Each row is a point on a landscape with many peaks, with its height.
From any point a climber steps to the highest of the 2 points nearest to it. It stops when none of these is higher. Distance is the straight distance between rows; heights are no part of it.
Tekaz: [  9 -12 -47  17 -38 -35  13  -9 -61  46 -14  37  18  -4  -1  -6   3 -13
  42 -40  -4 -26   6  36   5 -36  11  23 -24  -5 -16   5   8   8  -9]  height 477
lon: [ -2   0 -43   3  -8 -10  31  65 -37 -48  21 -27 -14   1   1  -3 -30 -17
 -11  14 -29  33  35  36 -10 -25 -17 -25  -3  -3  -4  21 -55 -28  14]  height 530
pufi: [  7  14  -9   5  11  15  14  17  26 -39   9 -23  54  -7 -26  55  -8  -4
  21  11 -42   1  50  15  12  -4 -22 -15 -40  -1  19 -23 -19  -2  29]  height 292
gubu: [ 10 -24   4  -5 -37 -61  27  25 -76  12  -3  14 -15 -16  27   7  -9 -28
   8  -8  21  -2  -7  30 -17 -23  -3 -20  28 -21   3  -4 -34  -9  -6]  height 248
falog: [-16  41  38 -26  27  -1  -9 -60  39  11 -29  -5  32  12   1  25   5   4
 -17  -1  -7  -2  -2 -43  -6 -13  18   0  -6 -28  13 -26   3 -29  50]  height 152
Fomir: [  3 -39  22   4 -36  -3 -34  -9  13  48   1   3 -55 -44 -13 -11  -8  17
 -32   2  -2 -12 -29  -1  -2  57  19 -13  38  26 -19 -29 -10  52   4]  height 324
zanu: [-25  12 -14 -21  26   7  19 -13 -29 -30   5 -26 -34   8  12 -37   4 -16
 -33 -29   3  23   4 -35 -16 -39 -20  -7  17  -7 -16  39   2 -30  49]  height 427
Naf: [ -6   6  -6 -14  17 -26 -12  19   2 -15 -26 -23   3 -35 -41 -14  -2  11
 -44   9 -45  21  21 -25  29  -7 -39   7  -6 -22 -15 -24 -16   2  71]  height 229
terap: [-11  34 -59  12 -18  -2  -2 -27  -7  28  -5  10  39   5 -28  16  33 -24
   4 -24 -16  12  17  -4 -28 -28  34  -3   8   9  -4  49  37  -3  23]  height 503
vaku: [ 25 -17   2  27  28  14 -58 -29  40  13 -15  32   8  29  25  21 -14  37
  -2  24 -57 -11  -2 -30   5  20 -10  19 -37 -22  27 -30   6  -6  29]  height 464
Gal: [ 31   5  39  26  -2 -10 -30   9 -26 -29  25 -23 -67  18  33 -44  17 -51
  14  54  35  32 -15 -10  12   5 -36  27  13  -3  -5  53 -30   3 -27]  height 473
tuno: [ -1  18  21 -29 -15  -3  -3 -23  27  32  -9  13  18  25  36 -25  -5  -8
 -34  54  48  -5 -42  -1  -6  13  39   6  32  32 -15  24  15   0 -54]  height 284
vuk: [ -5   4 -38  29 -21  25  10  25  13 -50  22  17 -12  -6 -46  -3 -16  -5
   8  -7 -25   3   8  43 -15  11 -21 -36   9  75  20  -6  23  11 -19]  height 370
reze: [ 19 -19 -11  20  29 -18 -32  43 -10  -7 -11  29   3  39  31   5 -39  10
  -9  33 -66  23  -2  -4   2 -22 -15  21 -32 -31  32   3 -18  -2 -23]  height 326
disuk: [ -4  15   5 -14  27   0  -5  31  27 -26 -22  -8  -9 -30  11 -46   8   6
 -17  28 -19  40   7 -44  32  23 -23  49  11 -26  14  26  22  11  14]  height 249
Degan: [ -3  33 -42   6  -7   2 -13 -26  -4  24 -11  -1  42  11 -54   1  22 -18
  16 -16   1   5  -1  -6   7 -29  39  23 -26 -19 -26  -3  34   3  -6]  height 445
lemum: [-35  28   8 -36  -6  17  34 -25   3  -3 -26  23  33  -2  10  20   6 -11
   8 -33  29   6  15 -11 -19   6  21 -20  14 -23  45   2  24 -28  11]  height 106
lugip: [  2  14 -22  -7 -44 -15 -14  -5   0  34  -7  -1   3 -43 -47   8  -3  22
 -28   9  20  18 -17   6  35   4  46  13   9   5 -64 -31  10  10 -38]  height 372
kav: [-28  -4  15 -23  26  -3  33  -8 -49  -5   6 -22   7  33  20  12  17   0
  -1 -58  31 -30  16   1 -36 -69  16 -26  18 -16   2   3  10 -30   4]  height 139
duvol: [ 32   1  13 -10 -13 -31  20 -18 -56  -4 -30   7   3  -3  62  19   7 -24
  21  -5  46   6 -13 -19  17  -2  -7  22 -14 -32   1  13 -32 -58  -8]  height 141
nagu: [-16   5  38 -16 -16   5  -5 -16   8  15  12 -10  -2  33   4  11   1 -23
   0  10  76   1 -25  14 -10  -6  34  -5  28   4   2   1  12 -23 -68]  height 262
pon: [  8   1  57 -32  31 -25   8 -35  14  29 -21 -22  23 -13  13  -7  -5   5
  18 -14   2 -42 -12  -7  -1  -1 -22   3 -22 -28  -7 -49 -28   9  54]  height 197
Losat: [  9  15  33 -17  18 -41  -3 -27  15  27 -33  10  47  -3   5  -4  -6  -4
  -2  14 -31 -10  -3 -25  -7 -26  -3   4 -15 -57   6 -39 -12   2  74]  height 177
zus: [  2   6 -18  37  -2  -2 -59 -14  30  16 -10  32  -4  -6  10 -12  32  39
  -4 -15 -58  19  20 -26 -19   7  18  40  26 -16   4  10  56   2  18]  height 652
vubev: [  5 -33 -42  28 -19   1  -7   9 -10  73  16  -9  19   4 -10  18 -20  -3
  -9  16 -51 -20   8   5 -23  -6  38 -22 -31   6 -24  -8 -43  37  11]  height 194
met: [-11  -6   3  13  19  -8 -20  -5  48  50  28 -23  18  10  -8  -6  22  27
  10   9 -17 -42  -3   2 -23 -11  31   2   2  18 -30  -2  19  56 -19]  height 231
von: [-16  26  27 -17  -9  41   8  -1  34 -29  14  -5  16  47  10  -9  11 -57
  13  16  59  24 -10  17 -20   3 -13 -19  27  10  30  59  25 -20  -4]  height 543
seba: [ 20 -15  10 -12 -41 -47  14  -5 -72 -11 -12  17 -47 -25   9  11 -10   9
 -25   6  30  22 -22   9  -2 -24   8 -18  36 -20 -15  -8 -11 -40 -34]  height 261
dol: [-12 -22 -13  22  34  54  23 -10  27  -9   7  -5 -38  20 -19 -14  15  31
   1 -28  22 -16 -31  -4  -2  23 -15 -12  11  61  21   8  38  20 -39]  height 467
kamu: [ -2 -14 -16  24 -15  45  12  18  29 -33 -11  22  15  -2 -41  24 -37   6
  -5 -12 -58  -9  10  35 -14  26 -32 -45 -17  47  33 -38  12   9  37]  height 426
fem: [-24  16   5  -2   2  31   8 -60  16   6 -23  17  19   2  -6  30  46 -14
  31 -40  14   4  24 -28 -30  26   5  -1   3 -20  59  21  28 -21  32]  height 86
dom: [ -5 -26  -3 -32  17   0  24  27   5   7  -2  -4  -4 -25  -4 -11 -43  61
 -43  20  -2 -17 -10   9  66   4 -21  -5 -24  20 -42 -35 -20   4  -8]  height 323
dep: [ -2 -54 -47  15 -23  10  22  42 -25  48   4   3  -8 -30  17  13  -7  31
   3 -16 -60 -33  37  10 -17   7  16 -14 -12  12 -10  -2 -28  32   6]  height 179
Zaki: [ -7  15   5   9 -37  -1 -44   3  41  36  -5   3   8 -28 -25  13  18   3
 -24  31 -33  25  12 -26 -22  30  55   4  32 -20   0  -2  14  31   8]  height 288
tek: [ 10   4  54 -38 -38   1  25  30   5 -18  -1  -1  16 -11  -7  -1 -16 -45
  -3  18  74  12 -11  24   8  42   3 -42  20 -35  30 -18 -30 -13  17]  height 240
vube: [ 14  24  44 -12   3 -17  -6 -28 -21 -17 -37   2 -10  26  12  14   1 -38
  -4   7  62  30 -16 -29  18 -26 -14  14  10 -51  20 -10 -11 -62 -18]  height 119
mozon: [ 10  35  21 -36   5  -8  -6  12  21 -16 -11  21  -2  12  16 -70 -23  -3
 -45  71  44  25 -35 -15  34   4  18  23  14   9 -25   8   8 -13 -37]  height 310
dimur: [ -3 -13 -11  20   5  35  33  -4   5   6  16 -18  10 -22 -34  27  31  26
  55 -41  33 -44  13   7  -4  24  24  -7 -13   5  14 -27  25  24 -38]  height 230
Tak: [  5   7 -55  19 -10  25  35  -1 -19 -12 -31  58  20  14   4  13 -14  22
  16 -36 -47 -31  41  29 -24   6   7 -15 -13  22  31   1  44 -18   3]  height 379
zamip: [ 10  35  28 -19 -25   5   4 -60   1 -29   1  13   2   9  14  50  -9 -29
   2  11  32  32 -17  -1  -5  29  -4 -20  28  28  34  13  -9 -71  -1]  height 181
Mes: [-12  -1  30  -6  25  37   9  -4  53  16 -22  27  31  37   6 -39   5 -16
  26   7  20  -5 -15  -6 -16   6 -11  16  -4  -9  32  11  45  23   3]  height 577
fena: [  1  -3   6   3   2  -3  18  37   8 -30   2  19  20  24 -12 -38 -18 -56
  32 -11  -3   0 -10  37 -18  -3 -49  -2 -20  -5  31   2  -4  26  30]  height 238
leg: [  6  32  -3  24  20 -15 -45 -28  43 -25  17  15  33  46  -6  18   3 -14
  15  10 -41   0 -13  15 -18 -25 -10   8 -21  54   8  10  12  -3 -11]  height 362
tokol: [ 10 -39  43   9  15 -13 -21  34 -35  -6  15 -35 -56   4   6   2  -2 -30
  -4   8 -12  14   5 -26  -9   7 -28  -4  10 -36   9  -5 -46  18   6]  height 280
kimar: [  4  21 -41   0   2  25  38   1  14 -27   5  -7  20 -31 -24  -8  16  -4
  19 -15  43  -5   5   4  43  33  -5   9 -16  30 -19   6  16  -4 -24]  height 143
revip: [ 12  41  -1 -21 -10 -37 -13   7  14  -4 -13   4  30 -19 -25 -31 -15   8
 -37  41  38  19 -23   3  55 -17  11  24 -14  -8 -54 -17  15  -7 -32]  height 342
vimet: [ 21   5 -11  11  -7 -44   6  52 -25 -45  26 -11 -25  -5   6 -27 -22 -18
  -4  34   0  30  -1  38  13 -29 -21   5  -5  -2 -27  22 -39 -14 -10]  height 620
limu: [-20   3 -10   4 -58  10  18  34 -13 -10 -33  34  -8 -33 -27   2   8  31
  -2 -27 -34   5  48  20 -31  28  15 -26  46 -21  37 -12  29  30  15]  height 617
tem: [  2 -43  -5  -5   1  18  -7  42   5  20 -26  28  13   4 -17  13 -42  67
 -22  10 -64 -14  33   9   0  -4 -19 -32   0 -41  26 -55   9  11  45]  height 554
kebas: [  1 -24   4  10  24 -36   1  38   0   4   7   5   2   2  13 -39   2 -11
  17   3 -24 -12   3  21 -10 -20 -27  26 -12 -18  -4   3 -23  42  15]  height 271
tezo: [  4 -17  17 -17  25 -10  -5  33  -9 -11 -12 -26 -14 -21  12   2  -8   4
 -19   6 -50  16  19 -33  -2   8 -26   9   2 -36  17  -8 -37  12  62]  height 255
Danu: [  6 -31 -27  31   2   6 -39  25   5   7   1  18 -26 -16  26   8  -2  41
 -16   8 -63  13   6 -22   7  21  14  27   5  -1  11  11  16   0 -21]  height 739
geka: [  2 -13   0 -11  -6 -16  50  63 -39 -20  16 -23  27  10  50   8  -8 -22
  27  -5  20 -15  34  33 -18 -26  11 -15   2 -27  15  29 -48 -31  -8]  height 430
nupad: [ -4 -29 -59  36  -7  22  -8 -18 -24  18 -15  66  -8  21   7   4 -16  42
  -1 -35 -55 -30   3  14  -5 -30  10   1 -28  29 -15 -17  36 -11 -11]  height 414
vapo: [-30  12 -10 -29  17  30  30 -10 -10  -2  27 -51  15  24  20  21   7 -15
 -26 -19  33 -22  17  -8 -17 -28  27 -49   2   2 -12  36 -24 -39  25]  height 161
tuki: [ 11  23  42 -12   2   7 -10  -9  -8  -3 -12 -28  -7   8  -1 -11   4 -42
  -1  17  48  21  -4 -27  29  14 -14  13  -6 -42   4 -14 -21 -10  -2]  height 101
zamo: [ -9  12 -36 -12   2  22  16   7  11  20 -10 -14  27 -19 -44 -13  -7 -19
 -20 -14 -23   2  12 -23   5  11   1  -7 -25 -13 -14  -6   0  13  72]  height 198
Zin: [  3  34 -22   6 -33 -38 -25 -21 -32  31   4 -18  10   2 -48   0  22 -27
   8  -4  18  22 -11  -8  18 -30  32  26 -10 -20 -64 -12  -4   3 -19]  height 404
kan: [-10 -32 -35  10 -35  29   1  23 -13  23   2  27 -38 -24 -13 -15  -1   5
  -7 -28 -13  -6   7   9 -25  32  11 -10  37  15  10  15  26  35  -5]  height 562
guses: [  5   6  30  15   4  35 -22 -65  41  32 -20  -2  10  29  -5  27  21 -35
  37   2  -9  -1  11 -37 -34  21 -12  -5 -11 -27  51   4   6   0  50]  height 63
sego: [ -3  15   7 -16  18  13  20   2  -2  -5  25 -79  24   6  27  26  17 -24
  19 -10  55 -30  25 -11  23  -9  21  -8 -21 -27 -29  23 -41 -40  18]  height 189
Satat: [ -3  17  11   2  28  10 -16  -2  67   0  11  -7  44  31  17  -3  19  -3
  -4  30 -53 -17   2   1 -50  10 -13  -2   1  47  15  40   3  35  53]  height 438
sako: [  3  35   3   8   0 -26 -21 -28  -4 -29  13 -16  30  35 -30  32   8 -48
  25  -7  -5  11   7  24  -7 -33 -14   1 -17  17  -7   4  -5 -22   1]  height 313
bulov: [-18   0 -34  22   0 -11 -29   5 -11   3  31 -11 -25   9  -8 -21  23   3
  -3  -7 -13  19  -1  -9  11 -32  30  39  -6   2 -30  39  30  26 -62]  height 201
befe: [ 15 -11  38 -11 -15 -32 -21 -13  -6   5  -4  29 -60 -25  -8 -39 -27  26
 -66  52   5  27 -64  -8  18  16   4 -10  44  22 -17 -24 -10  14 -20]  height 583
Fula: [ 12   2 -40  40 -20 -25 -23   2  24  65  20  -7  37  -9 -13   5  20   0
  32  16 -33 -32  10  12   0  -7  40  30 -35 -10 -43  -6  -9  53 -11]  height 213
med: [ 32   6  23 -31 -23   0  29  39  -5 -11 -10  -7  24 -15   4   6 -36 -27
 -38  57  61  17 -25   2  40  35  -9 -20   5 -14  -6 -14 -40 -32  10]  height 270
Toba: [-10 -12 -14 -13  -9 -13  38  51 -25 -10  15  19  24  -3  42  -2  -1  -5
  26  -5   5  -9  29  40 -29   2  15  -5  25  -9  35  26  -4   4 -33]  height 472
nopu: [ 29  17  18  18  -4 -38 -21  29 -26 -55  29 -37 -17  29  25 -17   2 -41
  15  57  31  23  -4  14   5 -27  -5  13   7  -9 -10  60 -46 -40 -10]  height 536
Sis: [ 25 -10 -23  12  -2 -11 -21  23 -27  -2  -3  29   4  27  26   2 -43 -32
  -9  41 -13  29 -21  -5  24 -12   9  12 -29 -22  14  17 -16 -16 -57]  height 365
bav: [  3  -9   0   2  15  -5  14 -33 -36   0  -8   8 -10  -5  40  15  25 -18
  47 -37  18  -8   7  -6  -5   9  -8  15  -1   3  15  24  -6 -23  -1]  height 160
moma: [-32  -1 -10 -32  33   8  25  -9 -10 -13  -2 -22 -32 -18  10 -43   7  28
 -33 -24  34  -9  -7 -29  14 -14   9  13  15   4 -46  -1  13 -10   3]  height 377
Febo: [ -3  -9  15 -15  26   3   3 -21  31   1   3  14   1  18  26 -27 -14  13
 -16  -2 -35 -27 -30  -7 -12  15 -23 -18   5  60  -1   9   0  25  52]  height 389
Dubik: [-19   7  -8   8  21  24   3  16  40   2  21 -16   2  12 -49 -31  23 -26
 -10 -10  -6  -6 -16   4 -33  -6 -20 -35   4  31  -4  19  24  43  36]  height 374
bidub: [  5  25  22 -33 -19 -29   4  -7  23  -9  -7  -8  47 -28 -22  22 -24  32
 -27  38  31   6  -5  37  50   3   2 -14   4  26 -35 -42 -10 -38 -20]  height 309
rogo: [ 26  -2 -10  -5 -16  13   5  30 -18 -51  30 -16 -63 -30  -6 -35  -7 -26
   0  26  49  56  -2  -1  24  42 -20   5  21   5   4  45 -18 -18  -4]  height 375
fil: [  2   4 -21  28  29  23  10 -21  24  17 -14 -11  26 -25 -30  21  54  49
  36 -40  -3 -28  22 -33  11  -1  20  26 -27 -12 -10 -22  37  13   5]  height 212
fip: [-20  44  50 -52  -4 -21   4 -21  21  -7 -21   8  40 -12  -3  21  -9   6
 -31   2  25  15  -3  -6 -14  -2  22 -35  21 -16  14 -25 -13 -35  30]  height 129
gud: [ 30  -4 -24  18 -44 -20  -4  11 -58 -32   0  13 -32 -27  -2  25 -18   3
  17  11   7  37   0  28  16  10 -18   0  12   2  14   7 -11 -28 -54]  height 281
rofe: [ -4 -25 -11   3  39  17   0  11 -10 -22 -34  41 -36   9   7 -34 -14  26
  -6 -31 -29  -4  -5 -23   5 -18 -36  24  -7 -15  23 -11  37  -4  17]  height 607
gapaf: [  8  14  -1  40  14  -9 -68 -34  53  -5   2  22   9  25   8   6  -4  34
   0  18 -55 -12 -14  -9  11   9  -8  31 -40  28 -14 -21  22   3   7]  height 413
mekez: [-10 -22  38  -1  14   3 -21 -27  37  19  10 -20 -40 -29  -4 -12  19  28
  -7  -5   3 -24 -21 -18   4  46   0  12  27  29 -16 -18   3  50 -13]  height 339
dek: [ 17  -2 -44  30 -14 -15 -16 -28  -4  45 -18  48  12  -1   1 -28   1  -6
  40 -15   1 -18 -19   2  35   3   0  40 -40  -1 -26   2  21  20 -16]  height 518
Lilop: [ -7  -8  27  -5  -8 -29 -37 -11  12  -8   1  29 -56 -24 -16 -10 -18  68
 -39  16  -8  17 -35  18  18   7   0   4  33  26 -16 -26  30  18 -52]  height 553
biva: [ 11  12  14  -4 -10  28   7   9   6 -61  27   5 -27   8  -8 -10   2 -45
  22  12  33  48  -6  18  -8  30 -40 -20  32  27  40  42   6 -21   3]  height 444
Bot: [  4 -10  -7  29  17 -42 -10  47 -24   4   9  -8  15  24   4  11 -23  -3
   5  17 -53   3  15  33 -10 -52   0  16 -34 -20   1  -6 -40   8 -19]  height 296
guz: [  9  -8  30 -13  -6  -9  24  -2 -12  -5   0 -14  17 -15 -10  14  -9 -25
  41 -20  16 -28   1  38   5   5 -42 -21 -14 -12   9 -55 -31   7  34]  height 218
bog: [ -4  11  25   7  29   5 -11  12  64   2   6  18  37  38  23 -27  26 -14
  16  18 -25  -4  -5  -3 -52 -23 -15  14  16   1  35  44  39  36  20]  height 497
Gela: [  0   2 -27  -2  -6  -4   3  11 -36   8  17  -4   3  52  20   7 -28 -23
 -20  14  24   8 -14   4   0 -54  41  -6 -12 -12 -24  15 -15 -35 -54]  height 411
kolu: [  4  19  18  -7  13   3 -19   3   0   0 -13   6 -36  -1  44 -58   8   0
 -30  54   5  33 -29 -60  10   5   4  44  22  -7  -6  46   9   7 -27]  height 279
rav: [ -5 -29 -52  48   2  18 -19 -51 -20  24   1  35 -36  21 -15   4  -2  21
   4 -52 -15 -24 -30   9  13  -8 -14   5 -46  48 -30   1  21  13 -19]  height 450
zove: [ -2  -7 -18 -10  58  28  13   3  -7 -23   1   6  -8  21   7 -27 -15 -18
 -10 -24 -11   2  -7 -24  11 -25 -30  10 -32  -3   3  -2  -1  -7  24]  height 519
Pevo: [  4 -20  -6   0  -7  30  -7  41  37  -7 -21  37  18   4 -19   7 -39  11
 -20  13 -49  12  16  19 -17  15 -24 -31  -1  -5  40 -32   4  10  63]  height 493
mabip: [  6  26  36 -28 -32   8  25 -27   3 -31 -14  10   2 -17  -4  18  -2 -36
   6  -5  75  35  -9  13  15  45 -11 -29  24  -8  38 -12 -11 -50  14]  height 210
fir: [  4  28  22   9  28   1 -23 -18   8 -23  19 -62  12  44 -40   7  22 -58
  25 -15  26 -10  12  -7   9 -41 -17   5 -40 -25 -16 -18 -11 -13   6]  height 264
karof: [-14  11  18   0  38  -2   8 -16  23  20  31 -48  33   5 -18   5  34  31
  11 -26  16 -48  -5   7  -8 -31  21  -7 -10  23 -46 -25   4  27 -13]  height 244
Fibe: [ -4  15  40  -9 -18 -19 -16 -78 -18  17  -4  -7  -5  11  38  64  25 -13
   5 -16  17   3 -12 -10 -27   7  25  -8  25  10  20  -1 -16 -48 -16]  height 157
Leza: [  5   8  14 -30  -7   4  17   7   4   9  -5  -5   9 -17  -5  16 -41   6
 -43  35  23   2 -21   9  28  21  18 -23  -2  17 -27 -27 -29 -13  -5]  height 298
Sabu: [ -7  -5 -39  29   3  -3 -23   0   3  55  46 -21 -16  16   1 -19  44  10
  -7  11  -4 -18 -12   1   1 -19  25  12 -16  28 -48  48  22  67 -55]  height 216
zana: [ 16 -16   1   0 -12 -24 -20   8 -15   1  -4  31 -44 -20  25 -27 -40  18
 -42  37 -30  17 -40 -12  20  13 -21   6   8  12 -12   1 -16  14  12]  height 622
mina: [  4   2   5   0  29 -27  -2  29 -11 -30   9 -45  19   0 -25  42 -11  10
 -13   3 -53   6  37   4   3 -53 -18  -3 -31 -20 -16 -33 -43 -11  21]  height 263
bodi: [ -2 -27 -51  25 -21  21  22  35 -53   2  -4 -14 -36 -56 -14  26  12  30
  15 -24 -41   0  43  -1  16  23   4   8  -4  -3  -7   7  -8  25 -26]  height 167
saruv: [-39  14 -38  -6 -10   9  38  18 -16  16   6 -24  13 -41 -45 -21  44   9
 -13 -58   2  -5  30 -26  -6   1  21  -9   6 -23 -29   6   8  27  55]  height 170
vovov: [ -7   1  40   4  27  -8 -11  21  30 -25  36 -43 -14  32 -35 -32  28 -44
   3   9  19   4  -2  30 -12 -19 -45 -10  11  19  -1  10  -3  43   9]  height 333
Podis: [  9   3 -27   1  10   4  28  31 -46 -47  24 -13  10  30  15  15 -20 -44
  27 -14   2   4  33  30  -8 -38 -24 -11 -17 -18  16  15 -33 -40   9]  height 447
ligu: [  0 -39 -28  -4 -28  -4 -14  33  -7  49 -36  20   3 -28 -11  10 -23  70
 -41  14 -46  -2   4 -14  19   7   6   5  -9 -27 -16 -42   6  14   7]  height 602
Zonon: [-18  19  -9   2  24 -12   3  13  -1 -42  36 -46  -7   4  16  -4  31  18
   4  -6   9   2  22  -8   4 -40  20  23   4  -1 -35  37  20 -14 -51]  height 182
Kemu: [  7  24  17  13  28  28  -5 -27  17   9  32 -83  28  35  15  27  45 -28
  38   9  38 -39  27 -22  14 -11   4  12 -42 -13 -21  15 -15  -7 -22]  height 220
Boro: [-15 -14  32  -3   4 -11  -7  22  -4  -2  27 -44 -50  -3  -2 -26  26 -20
  -5   8  18  13   9 -11 -23  -6  -4  -5  38  -2  -5  19  -8  21   0]  height 303
nin: [-11  -3 -36   7  -8  10  33  44  -9  -3   6 -26  -2 -84  -7  -3  30  25
  12 -26 -17   6  50 -21  22  25   9  19   5 -17  -7  14   7  28  18]  height 153
vul: [ 23 -21   1   8  -3  14 -32 -28  26  38 -13  39  -8   2  24 -18 -19  -1
   7  15   2 -16 -41  -5  25  44  -4  29 -37   6   3 -10  -1  20 -10]  height 576
migo: [ -2  12 -25  32  -9 -15 -13  18  14  -4   2  17  25 -19 -11   4  38  -8
  22 -16 -39  11  37   7 -36  -9   7  24  24  -7  27  32  30  17  22]  height 575
Zape: [  8  11 -25  30  17   8  30  10   6 -28 -14  17  46 -25   5  30   5  27
  30 -29 -46 -33  36  14   0   2 -13  -6 -24  22  29  -7  17 -10  18]  height 344
Mer: [-14 -17 -13 -10 -15  31  32  15  -6   2  14   1  -8  -7   8  -3  14  -9
  11 -15  44  -7  12  12 -21  30  10 -11  28  20  19  42  22  19 -32]  height 517
Zolan: [  6 -30  -9  20 -42   7 -47 -18  21  61  -2  14 -18 -27 -27   8   9  35
 -11  -7 -27  -3   2 -21 -21  43  33  -3  24 -12 -21 -37  10  30  28]  height 308
gif: [ 16  14  15   5 -34 -30  -6  -7  -1 -18  25   0  -8 -12   8  20   2 -16
  15  31  15  18 -14  39   5  21   6  -2  28  41   3  14 -14 -10 -36]  height 307
Magim: [  3 -23  -3  -1  -7 -13  17 -25 -39  45 -16  17   4 -17  25  16   9 -18
  37 -41 -12 -40  14  -4 -34   3   0 -12  -9 -15  28   3 -17   9  45]  height 176
Risu: [-32  39  31 -21   4 -15  -6 -72  -1 -14   1 -12  -1  26   5  24  25   2
 -22 -16  16  10 -13 -17 -25 -28  28  -9  31  17 -11  13  23 -41  -9]  height 140
bani: [-28 -12   5 -38 -28  17  34  20 -22 -25 -26  18 -27 -37   8  27 -16  46
 -26 -14 -18   2  31   6 -26  35  11 -46  50  -4  48  -6   4  -4   7]  height 685
Kavud: [ 14 -26  37 -21  -2 -54  26   4 -59  11  -5   3  -3  -3  22  18 -15   1
  30 -22  24 -32  -7  45   9 -26 -28 -12 -13 -20  -3 -44 -48  -9  -3]  height 235
Mova: [ -4 -23   4  10  18 -22 -41  -5   8   1 -19  50 -62   0  35 -39 -23  66
 -30  -2 -42   3 -29 -25  30   0 -36  40  -4 -11  -4 -10  22   9   6]  height 683
nam: [ -1  10  28 -15  15  55  15 -26  44   5  -8  13  42  42  36   8  -3 -20
  29  16  35   7 -10 -12 -14  31   4  11  -6  13  41  28  15 -12 -20]  height 701
fitif: [ 13 -39 -42   6  -1   9 -19  11 -15  36 -27  37  -9 -26  18   4 -22  52
 -21   7 -23   8  -8 -23  56  18   0  30 -27 -12 -16  -2   8  -7 -25]  height 656
Vafif: [ -2 -26  -4  21  32  63 -11   7  52   7  14  11 -22  32 -25 -43 -11 -13
   0  11  -7 -21 -34   2  -5  32 -28 -22 -12  43  12   9  23  51   7]  height 422
vor: [  9  18 -16  10 -32  -8  -2 -20  14 -48  37   9 -23 -23 -20  12 -14  15
   7  27 -12  25  -9  47  -7  23  -8 -18  31  84 -10  11  10 -16 -44]  height 332
romiz: [-13  27 -11  -2  17   1  25   6  -8 -53  13 -28  15 -10 -17  16  16  29
  13 -26  20  -5  21  20  21 -31   8  -3 -10   6 -30 -12  13 -24 -37]  height 165
Gopev: [-22   3  41 -32  15 -24  23  14 -24 -18 -10   2  10  34  -9 -15 -16 -14
 -11 -31  29   5   2  18 -25 -63  -3 -20  13 -45  16 -29   0 -20  22]  height 124
kifim: [  0 -10 -39  -4 -13 -25  28  -9 -51  17  11  13  14  20  27  -4   1  -2
  15 -26  15 -18  -9  23   2 -47  16  -3 -13   7 -26  14  -1 -13 -42]  height 448
Zabe: [ -3   5  40   4  37   2 -27 -24  38  -6  28 -24 -26   6   5 -31   8  23
 -19  20 -21 -32 -25 -10   7  15 -19  10  -8  59 -32  -3 -16  40  13]  height 359
foto: [-27 -21 -14 -34  40  26  34  15 -17  -8  -2 -34  -4   0  -5   0 -32  49
 -42 -25   7 -19   2 -20  27 -35  -2 -18 -15  -3 -41 -29 -12 -17   3]  height 348
kilom: [-29  -4  -6  13  25  67  16 -33  35 -11 -21  28  -4  20  -9  15  16  23
  -1 -37  10 -20 -14 -16 -31  31  -1 -24  13  48  54  13  50  -3  -1]  height 425
nonep: [ -5  -9  -6   6  44  26  -2 -11  21  16  -5 -20  15 -12  12  10  17  27
   1 -11 -29 -17  21 -49  14   5  19  37 -33 -19 -11  -2  10   7   4]  height 192
diga: [ 20 -27   8   4   1  32 -38 -40  33  33 -19  32  -4  19  40  22 -45  15
 -14  29 -32 -18 -31 -25   2  56   2   1 -24  27  26 -16 -14  -3   7]  height 522
dok: [-14 -12  -6 -32 -40  17  41  42 -29  -1 -18   9 -16 -36 -15  16 -25  35
 -24   7  31   9  16  17   5  31  31 -33  40  -7  19 -21   2  -9 -45]  height 624
Livag: [ 22 -14   2  -1  -9 -20  22   6 -35  13 -10   7  32  -7  17  15 -15 -30
  34 -19 -27 -16  13  19 -13   1 -35 -10 -25 -11  25 -14 -53   1  67]  height 196
fuv: [ -5  -7  36 -12 -10   8  13   4  -8  -3  -5 -12 -25   9   5 -28   6 -45
  38  -3  86  24 -13   1  17  13  -7  12  30 -26  13  15  10  -9 -25]  height 84
subu: [ -6  46  11 -11 -17 -31   9 -37  20   8  16 -44  43 -11 -29  11  28 -13
  10 -14  36 -24   2  26  -6 -22  19   0  -3  13 -49 -23  -6  -2  20]  height 268
sute: [ 28 -25   7  15  -4   6 -11  10 -32 -19   5   6 -85 -12  12 -34  -4 -33
  16  16  28  57 -29 -21  26  30 -26  21   8 -21  23  23  -4   3 -41]  height 420
Pob: [-13 -11  17 -13 -10  18   8  -3   9  -6  10  -6  -6  -2 -28  22   5  32
  23 -18  63 -21   0  27   9   8  31  -2  22   3  -8 -33  29   4 -87]  height 245
Fid: [ 26  13  38  23 -22  -8 -52 -53  26  37 -19  17  11  15  -5  44   8 -23
   4  21 -22  13  -6 -35 -38  24  21   1   9 -39  34 -39  -1  -9  37]  height 44

Call two points neighbours if one is among the 2 nearest of the other. Go from one point of each pair to the other, from neighbour to neighbour, staying as high as possible. Name the lowest point that can't be avoided.
bani / nam -> rogo
Mova / dol -> disuk
Mova / Danu -> Leza
bani / vimet -> geka

For each start below, name the point where the climber stops.
tuki -> Danu
kav -> vul
nin -> dol
mina -> vul
guses -> Danu
Zolan -> nam
Fid -> Danu
gud -> Danu
kebas -> vul
